Points on a hilly landscape, in no order, each with its height.
A ball rolls from a point to whichever of its 2 nearest points has the largest drop for the distance, and stops where none of them is lower. Distance is the straight distance between rows; heights are no part of it.
Z806: [ 20   2 -23 -25  16   5  11 -10 -24 -45 -44 -28  -6 -19  -2 -26  -2 -16
  15 -33  13 -38   7  19 -19  11  -8 -25 -18  16]  height 555
Z413: [ 19  -8 -37  -8   5  -2   4 -14  33   3 -46 -12  10 -15   2  24 -35 -23
 -23 -24 -17 -19 -40  13 -19  23  -7   6  20  51]  height 637
Z188: [-13  18  12 -14 -16  -3  -4   4 -45 -23   0 -26   8  11  14 -50 -11  48
  19 -11  16 -24 -10  31 -23 -12  11  -8 -47 -24]  height 243
Z185: [  3   7  -4  13  47  -8   5 -15  46   2  16  -1  -1 -10  -3  -4   9 -19
  31  31  -5  19  19  -4  66  -6 -21   4  54 -19]  height 398
Z699: [-17  -7 -32 -24  23 -19 -13   6  -2  14 -12 -24 -12 -50 -26 -50   1   9
 -11 -21 -11 -31 -62  26   7  29 -30   9  11  17]  height 409
Z313: [-25  13   0 -14   0 -13  -7  23 -29 -15 -11  -8  -9 -20 -15 -46   9  22
  -7 -20  -2 -14 -20   9 -30  -5 -13 -10 -44  15]  height 227
Z670: [ 11   2 -18  10  -3  37 -16 -28  17 -39 -13  14  27  -4   7 -22 -30 -20
  -1 -30 -36  15  12  59  -9   0  21 -23 -10 -14]  height 121
Z732: [-60  -8  34  21   9 -25   2  26  26 -13  -5  27   2   9   9  27  25 -39
  -2  -6 -32  28 -24 -39  12 -22   1  13 -13  -6]  height 491
Z387: [-25 -19 -18 -11  28 -12  16  16  -1  37   2 -10  -1 -23 -36 -21  10 -17
  18  33  24 -28 -29  14   6  20 -20  18  33  -8]  height 265
Z212: [ 37  -3 -31  -7  -2 -15  -5 -13  14   9 -44  -7  29  41 -10  28  -6   9
  27  31  16  26  20 -56  32 -13 -30  23   0  53]  height 229
Z326: [-34 -12  -8 -12  23 -14   6  11  10  13 -15 -23  -7 -42 -10 -22  -5 -16
 -16 -10 -24 -22 -61  12  -4  19 -14  -2   5  10]  height 402
Z198: [-30  -5   3  -5  -4 -10  -1  16   8   9   5 -12  -4 -17   3  -7 -20   2
 -24 -17 -28 -28 -53   7 -20  24  13  -3   3  -6]  height 377
Z593: [-14  -9  10  12 -11  -3  28  34 -18   5 -24  40 -15  -9 -27   8  25 -32
 -22  10  20   3  12  -8 -40  -4  -7 -19 -14  38]  height 370
Z707: [ -4   3   3 -20 -15  -5 -15  19 -39  26  38 -16 -11  -7  -5 -29  20  48
  -4 -14  32 -11  -9   8  -9   7   1  22 -19  -3]  height 319
Z698: [-33 -12  52 -20 -30 -10 -14  13   5  32  39   4  -2  25  24  22  -7  22
 -12  -8  -8 -15 -32   5   2  -2  24  -2   8 -45]  height 71
Z951: [  5   4  14  -7 -29  14 -28   1  -6 -24  14  16  28  31  11  17 -26  21
 -29 -38 -29  30 -15   5  -6  -8  30   4 -30 -15]  height 241
Z414: [-48   5  23   9  16 -23  -1  27   6  -9 -13  25 -16 -25 -20  -6  28 -25
 -27 -24 -34  31 -22 -19  -7  -8 -13  -3 -24  36]  height 279
Z40: [-19 -15   4 -14  16 -12   9   5  -1   0 -12 -29   1  -6  -5   9   8 -34
  38  22   8 -28 -14 -29   9   0  -4  17  11 -16]  height 674
Z267: [ -8 -13 -16  -3  36  -4  -3  -4  24  34  14   7   9 -17 -17 -17  -3 -18
  27  31  16 -10  -8  20  22   7 -11   6  45 -26]  height 308
Z790: [-51 -40   0  -9   5 -24  17  27  -2  -3 -47  19   8  -3   6   3   2 -47
  -8 -14   2 -26 -59   5 -45   6 -15 -18 -14   8]  height 392
Z204: [  1   5  10  18 -27 -17  18  24  20  39  -5  19  -4  56  10  40   5   2
   7  80   9  47  14 -47  51 -19  -5   9   2  14]  height 373
Z155: [-36  -4   4  -9  14 -16 -33  20   8  18  25  20  16 -16 -21 -39 -13  10
  -1 -16 -13   8 -38  21  -8 -12  -5   8 -11  -7]  height 533
Z758: [-21 -24  31  35 -24   1   9  -3  27   5 -17  44  14  50  45  64   4 -28
 -11  10  -9  20   1 -31 -16 -18  11  -4  -2  -3]  height 272
Z868: [ 29  -1 -22   3   8  30 -15 -40  27 -49 -34   4  26  -1  15   4 -22 -42
  10 -32 -37  15  30  41   8  -3   5 -23   3   3]  height 187
Z684: [ 36  19 -27  11  27  -2   0 -15  17  24  10   2 -22  -7  -9   9  27  35
   8  15  23  24  47 -22  41  10 -32  23  35  43]  height 404
Z255: [ -2   3  -2  29  -1   5  46  20  -6  15 -25  23 -25 -25 -20  22  23 -42
 -21  35  16   9  24 -15 -15   6  -8 -14   5  44]  height 397
Z886: [  4  12 -10 -18   2  -4 -20  -1  -9   4  32 -20   4 -10  -4 -32  -8  37
   6 -22   8 -13 -15  17   1   9  10  16  -7 -13]  height 349
Z235: [ 12  -8 -35  -5  -5   2 -12 -17  28 -11 -37  13  28  -3   0   6 -46 -27
 -24 -38 -20   0 -36  35 -23  11   6   1   3  34]  height 623
Z722: [ 14 -16  -3 -23 -17  -5 -10  18 -36  21   5  23  14  21 -18   1 -13  22
 -12  -8  48 -18 -16  20 -40   4   9  -1 -11  -2]  height 575
Z629: [-26 -12  14  -2  -2 -17  21  12  -2  -8 -14 -37 -13  -5  12  30   8 -29
   4   1 -12 -30 -26 -42 -12   6   7   9  -8  -5]  height 665
Z128: [  9  13 -17 -17  16  -4 -28   7  -8  -9  -9   6   0 -22 -42 -20   9 -10
  -7 -23   0  23  -2   1   4 -12 -22  11 -22  41]  height 490
Z918: [-16  -5  -2  14  23  -1  -1   8  13  31  37  18   1 -18  -9 -34  16 -14
  33  39  31   8  10  16  22 -10  -5   1  22 -40]  height 340
Z362: [-57 -27  21  14  19 -29  31  36   9  21 -17  35   3 -18 -13  10  21 -42
 -24  15  -9   3 -45   0 -23   3 -14  -4   9  12]  height 440
Z678: [ 34   3 -17  -3  22  13  -9 -23  -2   3  30   0  -9  -9   6 -11   7  25
   9 -15  19  -5  34  21   8  15  -4  -1  32 -12]  height 358
Z85: [-11  -4   8  19  -4  -2  44  22 -11  25  -2   0 -26 -24 -17  20  23 -28
  -7  41  22 -15  10 -14 -13  13  -2  -6  14  12]  height 421
Z161: [ -2  20  18 -16 -20  10  -6 -18 -33 -39  10 -32  26  28  28 -43 -24  49
  34 -16  10 -15  -1  40   0 -18  30 -13 -42 -53]  height 207
Z350: [-42 -21  11  28 -16  19   7 -11   7 -39 -43   4  17   4  43 -14 -11 -60
  11 -18 -15 -26 -27  25 -40 -12  22 -29 -27 -21]  height 493
Z478: [ 21  20 -12  -3   6  -4 -28   0  -8  -4   8  13   4   3 -36   7  14  10
  -7  -6   6  42  17 -25  16 -16 -17  24 -23  37]  height 471
Z508: [ 24  20  20 -28 -35  12  -4 -12 -33 -11  24 -47 -10  16  24  -1  -2  42
   6 -27  15 -19  15  10   6   6  33  -5 -18 -29]  height 605
Z90: [ 42   8  -9 -27  -1   9  -6 -15 -37 -25   7 -40   2  19   7   1  -6  34
  14 -28  36 -21  18  10  -2  15  14   2  -9 -13]  height 591
Z322: [ -3 -11  29  31 -37  35 -13  -6   2 -13   9  48  13  27  19  16  -8 -10
 -24 -11 -19  25  15  14 -32 -12  25 -24 -20 -21]  height 464
Z29: [ 17   5   1  14  -4  36 -14 -28 -24 -48 -10  -1  32  16  10 -41 -21   8
  26 -19  -3   8  25  51 -13 -16  19 -30 -32 -45]  height 115
Z687: [ -6 -12  -4  -1   8   0 -12  -1   6 -17 -18  16  19   1 -12 -13 -10 -48
  24  -1   4   9  -3  -2  -2 -21  -5  -4 -19   0]  height 523
Z355: [-10   8  15  19 -18  27   3 -10 -18 -56 -30  -1  17   3  21 -49 -12  -8
  18 -14 -11 -17  12  45 -33 -20  16 -30 -50 -23]  height 165
Z913: [-22   0  -1  13  29 -16   6   7  33  30  14  -6   0 -25 -25   0   3 -24
   9  35  -7  14 -17  -7  36   0 -13  22  29  -4]  height 343
Z764: [ 18  -9  -9 -16  23   5  -4 -14 -13 -16  13  -7   5  17   4 -12   6   2
  52   9  49 -25  36   3  17  -2 -10  -6  21 -38]  height 489
Z394: [ 27   2 -19   9  31 -15  -4 -15  43   9  11  18   7  30   3 -10   6   5
  31  50   8  26  35 -11  70 -15 -27  10  55 -17]  height 425
Z33: [-38 -17  14  -2  -1 -25  48  33 -20   6 -19 -25 -18 -10  -5  36  32 -33
  -8  26  -3 -26 -21 -45  -9  13  -8  11  -2  13]  height 657
Z587: [-19  20  21   6 -22   0   7  16  -8 -16  16   0 -27 -23  12  -6   1  30
 -50 -39 -40  -2  -8   1 -28  15  29 -17 -20   9]  height 596
Z442: [ 21  -2 -32 -15  -1  10 -21 -15   9  -7 -17  20  36   8 -14 -16 -51  -9
  -7 -29   1  -2 -24  54 -25  12  11  -3   4   0]  height 608
Z116: [-24  -7  14 -15 -14 -18  -8  27  -2   7   4  11  -2   6  -3  13 -10  26
 -32 -34 -13 -15 -45  -8 -28  17  10   7  -4  10]  height 347
Z418: [-47  -3  39  30  -7   3  14   6   1 -25  -5  -8  -8 -21  18 -11  14 -31
  12   3 -31  -9  -4 -12 -18 -12  15 -24 -27 -20]  height 468
Z840: [ 40   5 -21   4  39   6  14 -28  13  -9  14  -1 -22  -6  10  12  20  24
   6  -7  25 -18  54   8  21  18 -22 -14  54  17]  height 304
Z31: [ 29   8   4   6 -23  -6  -6 -12   7  34   3   9  -1  45   9  31  -3  19
   6  48   5  39  29 -53  44 -18 -10  14   5  14]  height 350
Z988: [ 16 -15 -23 -13  -9   1 -14   9  -9   7 -17  22  21   3 -22   0 -32   1
 -19 -18  22 -11 -28  25 -39  11  -2  -3  -6  26]  height 592
Z421: [  9  -8 -12  25  -8  -1   0 -11  35  10 -17  31  21  27   9  26 -13 -33
   8  44  -5  40  14 -36  19 -30 -10  10   3  18]  height 199
Z452: [-15 -11  -9   0  -9   4  39  30 -50  16  -7   2 -21 -25 -16 -29  34  -4
   5  31  41 -36  17   7 -43   4  -7 -19  -9   0]  height 463
Z66: [-16  15 -12 -37  -7 -12  -1   7 -41  -4  -5 -43   6  11   7 -57 -18  60
  13 -11  23 -51 -39  32 -21  14  -1   4 -27 -18]  height 233
Z747: [ -9  15 -16  -9   4  -6  25  15 -38  -4  -5 -41 -39 -48  13 -55  30  42
  -6  -2  -1 -47  -1  12 -28  13 -10 -15 -20   3]  height 626
Z461: [ 39  -1 -12  -5  -2  12  14 -27  18  14 -15 -33 -12   6  22  51 -21  21
   3   6   3 -39  22 -14  -3  28   5  -3  42  24]  height 459
Z976: [-38  -5  -5  -9  10 -17  26  29 -34  -3 -14 -34 -32 -43  -5 -46  29  19
  -7   7 -14 -48 -29  -4 -22   5 -23  -9 -24   6]  height 633
Z134: [  0  14  24   3 -24  11  11   8 -21  10  24 -17 -39 -14   8  19  20  15
 -24  -8   1 -10  17 -18 -19   7  16  -9 -11   6]  height 369
Z436: [-10   3   5   7  -7  11 -14  -6  18  19  41   0  -7 -22   9 -11 -16  15
 -10  -6 -27  -1 -11  23  -2   6  23  -4  14 -29]  height 246
Z282: [-45 -30   0   2  14 -28  16  21  20   7 -39  20  15  -7  -2  23  10 -66
 -10  -1   2   3 -52  -3 -15  -2 -17   5  -3  25]  height 417
Z295: [ 26  -8 -17  -5  18  -8 -11 -24  27 -16 -20 -16  20  27   8  21 -13 -20
  41  12   3  -2  16 -32  37 -14 -20  19  19  -3]  height 488
Z399: [ 48  19   2 -20 -25  21 -11 -28 -29   8  47 -27   3  15  36 -11  -1  67
 -12 -40  25  24  19  44  25   5  33   3  -5 -39]  height 642
Z55: [-17 -11   3  -2  -2 -16   2  15  13   5 -16   5   6   2  -3  35  -5 -14
 -27 -17 -13  -9 -34 -25 -19   9  -4  15  -3  31]  height 309
Z960: [  6   1   9 -20 -14  -1 -17   7 -40 -33  -8 -13  29  32  -5  -7 -18  17
  13 -29  18   2 -15   6 -17 -19  13  -2 -48 -16]  height 284
Z646: [ 10 -20   0  -4 -23   6 -28   9 -13  37  32  45  21  22 -11  -3 -20  17
 -13   3  34  13 -12  29 -24 -11   7  -2  -3 -20]  height 559
Z616: [-15 -13   6   9  -6   3 -21  12   5  21  24  47  16   2 -17 -20  -7  -5
  -7   3   0  22 -13  20 -13 -16   4  -5   1 -17]  height 546
Z60: [ 20  10   0 -23  -9  13 -10 -18 -48 -41  -3 -35  40  35  -1 -14 -29  43
  20 -25  29  11 -14  30  -3 -13  32  -6 -38 -42]  height 249
Z34: [-17  -7   0  -5   0 -18  -3  13   6  26  -1 -16  -8 -19 -23  24   6   6
 -18   2 -17  -9 -40 -29   1  16 -13  32  16  30]  height 271
Z537: [ -4   6  24   9 -22   4  18  -2   5  16   7 -19 -31  -9  19  52  -5   7
 -34  -4 -25 -15  -7 -24 -14  20  20  -3  14  13]  height 400
Z345: [  2  -7  17 -16 -19  -7 -16  17 -32 -15   2  10  16  35  -5  21  -2  10
  -7 -26  13  14  -2 -18 -18 -14   6   8 -35   3]  height 312
Z352: [ 35  16 -20 -21  22  10   4 -17 -36 -47 -21 -27   2  -1  -5 -30   1  29
  20 -35  40 -27  17  32 -18  12   2 -17 -15  -4]  height 573
Z460: [-14  11  16  41   8   0  41  22  17   9 -13   3 -21  -4  -6  31  17 -46
  10  60   3  22  18 -30  25  -9  -1  -1  10   7]  height 412
Z565: [ 37   3 -19  14   4  12 -18 -25  24   6  -1  27  13  -3 -11  11 -17 -10
 -10   3 -13  34  25   6   3 -14 -10  -4   9  23]  height 424
Z210: [ 37  16 -19 -21 -18  17   2 -10 -23 -27  -9 -17  28  13  -2  -8 -45  38
 -20 -42  21  -4 -18  35 -15  22  35   0 -11  -5]  height 324
Z475: [ 22  13 -19   1  41   0  19 -23  15 -22 -10 -23 -29 -27  -6  14  22  -6
  11  -3   4 -14  44 -10  24  15 -24  -7  36  30]  height 228
Z230: [-53  -9  36  36  14  -8  30  32  11  13   0  28  -5 -28 -15  -3  22 -45
 -17  28  -6  14 -18   3 -13  -8  -4 -17   2  -2]  height 458
Z22: [ 12  24  -7  15  19  12  -6  -7   1  -3  10  16 -24 -45 -24 -24  27 -13
  -9  -8  -4  30  34  12   3  -5  -8 -10  -6  28]  height 522
Z518: [-10  -9 -20  -9  38 -12  14   6   1  19 -25  -2 -12 -42 -32 -25  18 -37
  11  15  20 -12  -8  21  15  14 -33  -1  30  20]  height 214
Z788: [-27 -21  31  17 -16  -9  18  21  12  -8 -28  43  -2  32  21  55  23 -25
 -21  -5  -1  11   0 -38 -30  -3   3  -1 -12  11]  height 307
Z368: [-11  -4 -10   5   0  11  20 -13   9 -40 -51 -23  -5 -31  30 -25 -14 -50
   0 -28 -28 -28 -15  32 -29  12  11 -39 -15   0]  height 256
Z146: [-14 -13  15  20 -11   9  11  12   0  -7 -15  37   3   4  -1  19   3 -37
 -14  -6   3   1  -2 -11 -37 -13   4 -16 -17  13]  height 341
Z898: [ 47  10 -30   6  17  11 -16 -26  14  24  25  24   5  -5  -6  -3  -1  27
  -7   1  12  29  36  14  16   3 -15   8  27  17]  height 395
Z576: [  4  33   8  12 -30  23   8   0 -11 -27  18  -3 -16 -17  13 -21 -14  31
 -34 -39 -34   3  12  25 -19   7  45 -16 -27  -7]  height 585
Z717: [ 33   9 -23  20   5  -5   1 -13  37  14 -14  31   9  27  -7   1  -5  -9
  10  54  -8  58  32 -22  46 -24 -18   6  14  25]  height 154
Z457: [  7  -2   8  20 -17  18 -21 -14  16  -1  11  40  18  22   6  23 -16 -12
 -17   1 -31  39  20  -4  -8 -22   6  -3  -7   6]  height 446
Z619: [ -8 -10  15   7 -17  10  38  15 -28  18   5   3 -20 -12  -4  -6  25 -20
  15  38  45 -31  28   0 -27   5   8 -18   2 -18]  height 445
Z129: [  5 -12 -15   0  12  -6   0 -20  25 -18 -35 -12  16   2   7  16  -4 -57
  28   4  -4  -1   0 -15  12 -12 -12   9   4  12]  height 508
Z351: [ 41  -5 -31 -12  15 -13 -29 -27  19   9 -17 -14  23  20 -20  24 -10  34
  15   7   2  12   9 -41  41   6 -36  37  15  43]  height 177
Z544: [-47   0  35  28   6 -14  23  30  18  12   8  32 -10  -1  -6  30  20 -31
 -14  26 -12  29  -6 -28  11 -12  -1   6   2  -5]  height 475
Z366: [-68 -22  43  -4   4 -31  -7  33  11  -8   2  26   9  18   7   9  17  -6
   2 -19 -20   7 -32 -27  -9  -9   4   5 -20 -28]  height 505
Z828: [ 16   4 -22  -9  32  -7  -5 -10  12  -1 -14 -17 -12 -27 -24  -8   7  -8
  10  -8   3 -10   6   1  15  15 -24  11  24  26]  height 135
Z652: [-20  -3   0 -37 -16  -7  -1  15 -29  12  -1 -35   2  21   5 -23 -30  31
   3 -12  20 -58 -53  14 -20  26  16   8  -7 -26]  height 184
Z535: [  8  -2 -11  13   6  19  -2 -29  22 -43 -42 -13   5 -22  22   5 -15 -57
   4 -30 -31  -3  10  21 -11   2   7 -23  -5  12]  height 244
Z416: [ 40 -10 -11   1   6   4   7 -52  39  11 -13 -16   7  23  32  47 -31  19
  17  17  -9 -19  31 -14  16  15  -4  -9  48   8]  height 485
Z234: [-17  -1   7 -18 -14 -20  -4  39 -51  18  20  14 -18 -11 -25 -25  40  48
 -21 -17  21  -4  -9  -6 -25   0 -16  11 -31  25]  height 289
Z290: [-39  17  14  -6  -8 -16   0  22 -19 -43 -39  -1  -2 -20  11 -60  -4  18
  -7 -25 -27  -9 -28  33 -36 -21 -13 -27 -57  17]  height 191
Z335: [ -5   0  22  29 -18  -3  31  31  14  19   0   8 -11  40  11  35  13 -29
  16  75  19  27  21 -40  36 -19   8   3   9 -13]  height 390
Z148: [-28   6  29   9  -8  -7  27  33 -27   1   3  -7 -42 -35   7   1  26  21
 -49 -21 -24 -21 -14 -14 -37  19   9 -26 -17  14]  height 607
Z423: [ 10  10 -18  24  11  -6  12  19  33  34   2  25  -4   3 -27   2  10 -13
   9  58  17  43  22 -12  42 -12 -13  15  24  23]  height 92
Z199: [  1   3   0   6   6  -2 -16   3  19  30  41  25   3   7  -7 -14   6  -8
  21  47  13  28  16 -10  37 -25  -7  15  23 -41]  height 323
Z126: [ 30  14  -8 -12 -11  15 -21 -12 -12 -34   2  -9  20  15  -4   3 -31  17
 -13 -39 -15  14  -3  17  -2  -1  25   4 -21  -3]  height 280
Z897: [-13  15   6   3  -5   5  -8  -6 -13 -46 -32  -3   7 -18   4 -51 -12 -11
   7 -33 -19   4  -3  39 -25 -16   3 -28 -48  10]  height 205
Z219: [ 63  25  -8 -21 -18  20 -17 -37 -12  -6  35 -30  -7  23  29  16  -5  66
 -15 -32   8  18  30  20  30  14  23   9  10 -16]  height 630
Z370: [ -1  13  -9  26   3  -6  15  32  16  24 -10  40 -11  -1 -32  13  18 -20
 -15  45  18  46  16 -15  18 -10 -12   8   5  49]  height 150
Z319: [ 18  19   2   2   2  -4 -11 -20  23  32  23 -33 -24 -13  -1  29   8  40
  -7   5 -22   2  -1 -38  35  18  -8  35  26  15]  height 176
Z941: [ 16 -10 -18 -19  37  -8  -4 -10   9 -22  -2 -17   8  20 -11   2  11 -10
  51  17  28 -17  28 -21  45  -3 -24  15  31 -14]  height 466
Z363: [-11   7   5  11   9 -10   7   3  17  36   8 -20 -16 -17 -19  34  14  12
 -12  31 -12   6 -13 -42  33  14 -19  37  26  29]  height 230
Z217: [ -2   9  -9  -2   2  17  14 -19   2 -40 -32 -21   5 -12  25 -42 -33 -11
  23 -21 -16 -39  -7  43 -22  14  23 -29 -13 -26]  height 209
Z163: [-43 -23   3   0  16 -17  48  27 -26   4 -31 -25 -19 -37  -7   5  24 -38
 -14  22 -10 -40 -37 -17 -17  17 -17  -9  -2   7]  height 648
Z585: [ 40   5 -14  -6   6  37  -3 -39 -17 -57   3  -5  33  32  23 -25 -26  26
  22 -23   6  -2  34  60   9   1  22 -33   3 -62]  height 179
Z332: [-20   2   4  10  41 -19   7   2  37   1  -2  -9   3 -22 -14 -15   8 -49
  36  30  -8  18   1  -5  49 -14 -16   7  26 -18]  height 372
Z671: [ 26  -6 -20 -16  27 -15 -18  -3  13   4  14   6  18  30 -13 -17   9  -3
  47  35  37  11  25  -9  52 -13 -28  21  35 -27]  height 447
Z775: [ 31  12 -36  -1  34   6  -4  -5 -17   6  19   7 -15 -37 -18 -42  42  32
   1 -28  35  15  31  28   3  16 -26  14   9  29]  height 525
Z992: [ 34   8 -18 -12  -1  -2 -33 -22  21  21  15 -22   3   6 -10  23 -15  45
 -11  -5  -6   5  -7 -18  26  15 -14  38  24  33]  height 103
Z130: [ -5 -10  29 -13 -37   0 -37  -6  14   7  35  17  21  47  23  28 -25  23
 -22 -16 -38  25 -17  -3  13 -10  24  11  -4 -35]  height 197
Z252: [ 20   5 -23  -2   4  14  -3 -34  50 -20 -13 -17  10   0  24  25 -41  -4
  -5 -24 -48  -8  -1  19   8  19  22   1  30  -1]  height 530
Z759: [-20   9  17  15   0  -3 -13  20   5  -8   5  47  -8 -11 -21  -1  19 -22
 -22 -13 -18  44  10 -12  -6 -25  -6  -6 -27  28]  height 245
Z348: [ 35   4 -11   2  -6  -9 -24 -21  22  45  30  15   5  27   1  11  -1  27
   2  46   5  40  19 -25  45 -14 -16  25  31  -4]  height 325
Z476: [-19  11  20  25   5   0  48   6  -2 -11 -20 -26 -23 -16  11  37  25 -51
   4  35  -7  -6  16 -49   9   1   6   1   0   8]  height 435
Z377: [ 20  -7   2   6 -14   6  13 -11  13  35   3  -7 -11   0   3  41 -18   8
 -12  17   1 -15   9 -16 -12  17   7   2  28  17]  height 430
Z247: [-46 -30  -7 -20  -1 -24  40  46 -45  10 -31 -12 -24 -27 -14 -16  30   0
 -20  16  -7 -48 -37 -15 -33  12 -31 -12 -14   9]  height 641
Z521: [ 21 -14 -18  11  14   6   2 -46  60   5 -15 -13  19  11  34  41 -35  -6
  12  12 -35  -7   6   2  12  11   4  -4  47  -2]  height 507
Z162: [  5  11 -30 -21  24  -2 -21  -5   4   2   5 -27  -6 -33 -10 -44  -9  33
  -3 -37  -8 -23 -30  26  10  33  -6  14  15   8]  height 382
Z410: [ 11  12 -19  -2  15   1  -9   4 -13  13  14  14 -10 -33 -35 -38  19   5
  -8 -10  16  13   7  18  -5  -3 -12   4 -10  26]  height 506
Z937: [-35 -11  23  27  -8  28   2 -13  13 -34 -14  -6  14   0  34 -16  -8 -45
  25  -4 -36 -14  -6  11 -14 -19  25 -18 -20 -40]  height 481
Z45: [ 40  32  -8  -1   5  12 -28 -19 -14  -8  23  -1 -12   6 -11  14  14  29
  -4  -9   1  43  43 -33  27 -15 -10  18 -15  21]  height 453
Z605: [ -2  -1 -10  -8  12   0   1  -3  -8 -17 -27  -3  -4 -24 -15 -28  -1 -34
  12 -13   6 -17  -2  16 -24  -1  -8 -21 -16  12]  height 538
Z679: [ 23  -6 -11 -16  -8  -6   4   0 -22 -19 -28 -22   7  19 -14  33   5 -18
  19  -3  24 -16   8 -38  -9  -2 -10  19 -17  27]  height 306
Z371: [-36 -25  -2 -23  -3 -23   8  32 -23  -9 -28  -8   1   7  -5   0   4 -16
  -7 -10  10 -40 -47 -14 -36   8 -12  -2 -15  12]  height 366
Z244: [-31   9  29  28   7   2  29   9  -2 -23 -11  -7 -20 -23   6  16  24 -50
   2   8 -22   7  11 -34  -6 -12   7  -6 -20  -1]  height 454
Z74: [  9   8  26  -1 -23   3  -9   8 -18  10  17  11 -16  16   0  33   6  11
 -23 -12   6   8  17 -27 -14  -4   9   1 -16  12]  height 342
Z393: [-32  -6  24  10  -3  -7  -5   3  26  36  40   1  -5 -11   3  15 -10   3
 -19  12 -29   1 -29  -2   3   3  19   6  22 -26]  height 196
Z528: [ 38  -2  -3  -7 -18  15 -41 -36   3   3  42  11  22  39  21  -1 -15  11
  12  19 -17  31  25  12  24 -19   6  -5  15 -62]  height 268
Z640: [-54 -15  31  -9   5 -27 -16  36  -4  19  19  30   6   6 -15 -13   7  19
  -3  -7  -3  -2 -37   0 -16  -5  -2   5  -7 -14]  height 519
Z636: [-10   8   5  -6  -8  17   0 -15  -7 -32  -1 -28  11   9  28 -36 -27  14
  34  -8  -5 -38   7  33 -11   3  28 -17 -17 -55]  height 157
Z379: [ 50  30 -15   3   4   6 -12 -28  -4  21  23   4 -19  11   3  18  22  46
  -1  14  16  36  53 -32  41   1 -18  25  12  24]  height 431
Z104: [  9  25 -13   7 -14  21   8 -15  16 -36   5 -23 -10 -20  21 -10 -21   7
 -20 -37 -46  -5   7  20  -2  21  43 -13   1  -6]  height 571
Z860: [ 38  15 -22 -12   2  18   4 -22  20 -26   3 -24   5  -1  13   0 -33  22
  -9 -37 -19 -19   6  22  11  29  26   0  25  -7]  height 552
Z801: [ 12  10  -2  17   2  11 -11 -15  29  43  49   3 -16 -29   5  13  -6  29
 -29   2 -23  14   2  11   9  15  14  11  36   0]  height 295
Z89: [ -4 -10  24  -1 -25  10   6  13 -31  18  23   0  -8   6   8 -10  16   4
  20  18  41 -23  24   5 -19  -9   8 -15 -14 -30]  height 462
Z183: [ 41  -5 -19 -19 -14  -1  -8  -5 -16  -1 -24 -11  25  45 -15  39 -13   8
  18  19  31  10  21 -46  10 -13 -20  31 -12  31]  height 267
Z901: [ 22   3   3   9 -12  -1 -31 -18  15  28  46  32  12  28   5   0 -10   5
   5  38 -16  41  19  -7  31 -22   0   4  23 -39]  height 297
Z61: [-22 -17  35   8 -31   5 -15  -2  21  29  39  15   2  23  24  28 -16   0
 -10  11 -26   9 -17  -6   8 -10  22   3  17 -43]  height 142
Z68: [ 40  -5 -11  -6  -7  29 -28 -38  -5 -26  24   7  37  42  22 -11 -25  18
  19  -5  -5  17  23  40  15 -10  12 -16   6 -70]  height 232
Z984: [ 40  19  12 -22 -25  10 -21 -20 -19  10  34 -35 -17  18  18  24   2  42
  -7 -16   6   6  27 -15  22   4  16  13  -8 -10]  height 618
Z189: [ 22  10 -15  13   5   0  14  -8  15  62  21   2 -24 -18  -9  18  22  39
 -10  39  23  23  16 -12  31  20 -20  34  48  35]  height 371
Z750: [ 24   8 -10   8  18  32 -27 -33   1 -45   3  17  27  -5  -5 -39 -13  -4
  19 -20 -16  26  33  54  12 -14   4 -28 -11 -24]  height 42
Z330: [-14 -19  16  25 -17  -1   3   9  18  -5 -13  39  23  39  15  31  -1 -47
   5  27   5  25   3 -31   1 -31  -2   5  -7 -12]  height 237
Z873: [ -1 -16  39   1 -39   8   0   2 -17  13  19  -2  -2  28  22  18   1 -18
  15  22  22 -13  16 -14  -8 -14  18 -12  -6 -43]  height 477
Z467: [-13  23  11  30   5   3  10  21   8  -1  -6  35 -19  -9 -28  -7  26 -38
  -4  20   3  50  29 -11  18 -23  -6  -2 -19  25]  height 204
Z996: [  2 -11  40  11 -37  17 -12   0 -18   7  21  33   2  33  17  13   0   1
  -7   5  11   8  18   7 -21 -18  16 -22 -16 -32]  height 478
Z675: [-33 -14  29 -32 -26 -14 -16  19  -6  21  20 -20   2  23  17   4 -17  32
  -4 -18   0 -36 -49  -1  -4  14  19   9  -1 -29]  height 144
Z700: [-30  -2   5 -21   0 -25  -5  38 -32  -5  -8   8 -10 -14 -31 -19  30  13
 -18 -21  -6  -4 -22 -22 -19  -1 -20  11 -35  35]  height 260
Z102: [  3  -7 -12 -22  -1  -8   2  15 -25 -19 -25 -29  -1  -2 -16   4   6  -8
   1 -17  13 -34 -15 -25 -17   9  -5  10 -16  21]  height 339
Z821: [  9   4 -13  15  12   0   3  -3  20  55  31  10 -11 -30 -18  14   7  17
 -19  26   2  11  -4   5  11  17 -10  21  47  22]  height 338
Z841: [ -2   9  -4  -4  -5   1  21  22 -40   8  10 -15 -40 -42  -5 -27  31  35
 -29 -12  -1 -23   0  -1 -32  18  -1 -10 -21  17]  height 619
Z18: [ 13  -9 -14 -12  42   2  14 -14  -9 -12  29  -8 -14   4  19 -20  31  16
  45  -6  49 -39  49  15  17  10 -16  -9  44 -29]  height 509

For each start below, name the point where the ball stops.
Z85: Z423
Z605: Z828
Z22: Z698
Z410: Z698
Z235: Z992
Z764: Z828
Z996: Z828
Z40: Z828
Z732: Z992

Call two points neighbours if one is among the 2 nearest of the other. Go from one point of each pair to the other, from neighbour to neighbour, staying as low as possible. Name the highest point that can't be avoided.
Z828, Z750: Z918
Z750, Z161: Z368
Z423, Z992: Z699
Z423, Z636: Z414
Z698, Z161: Z188
Z290, Z750: Z897
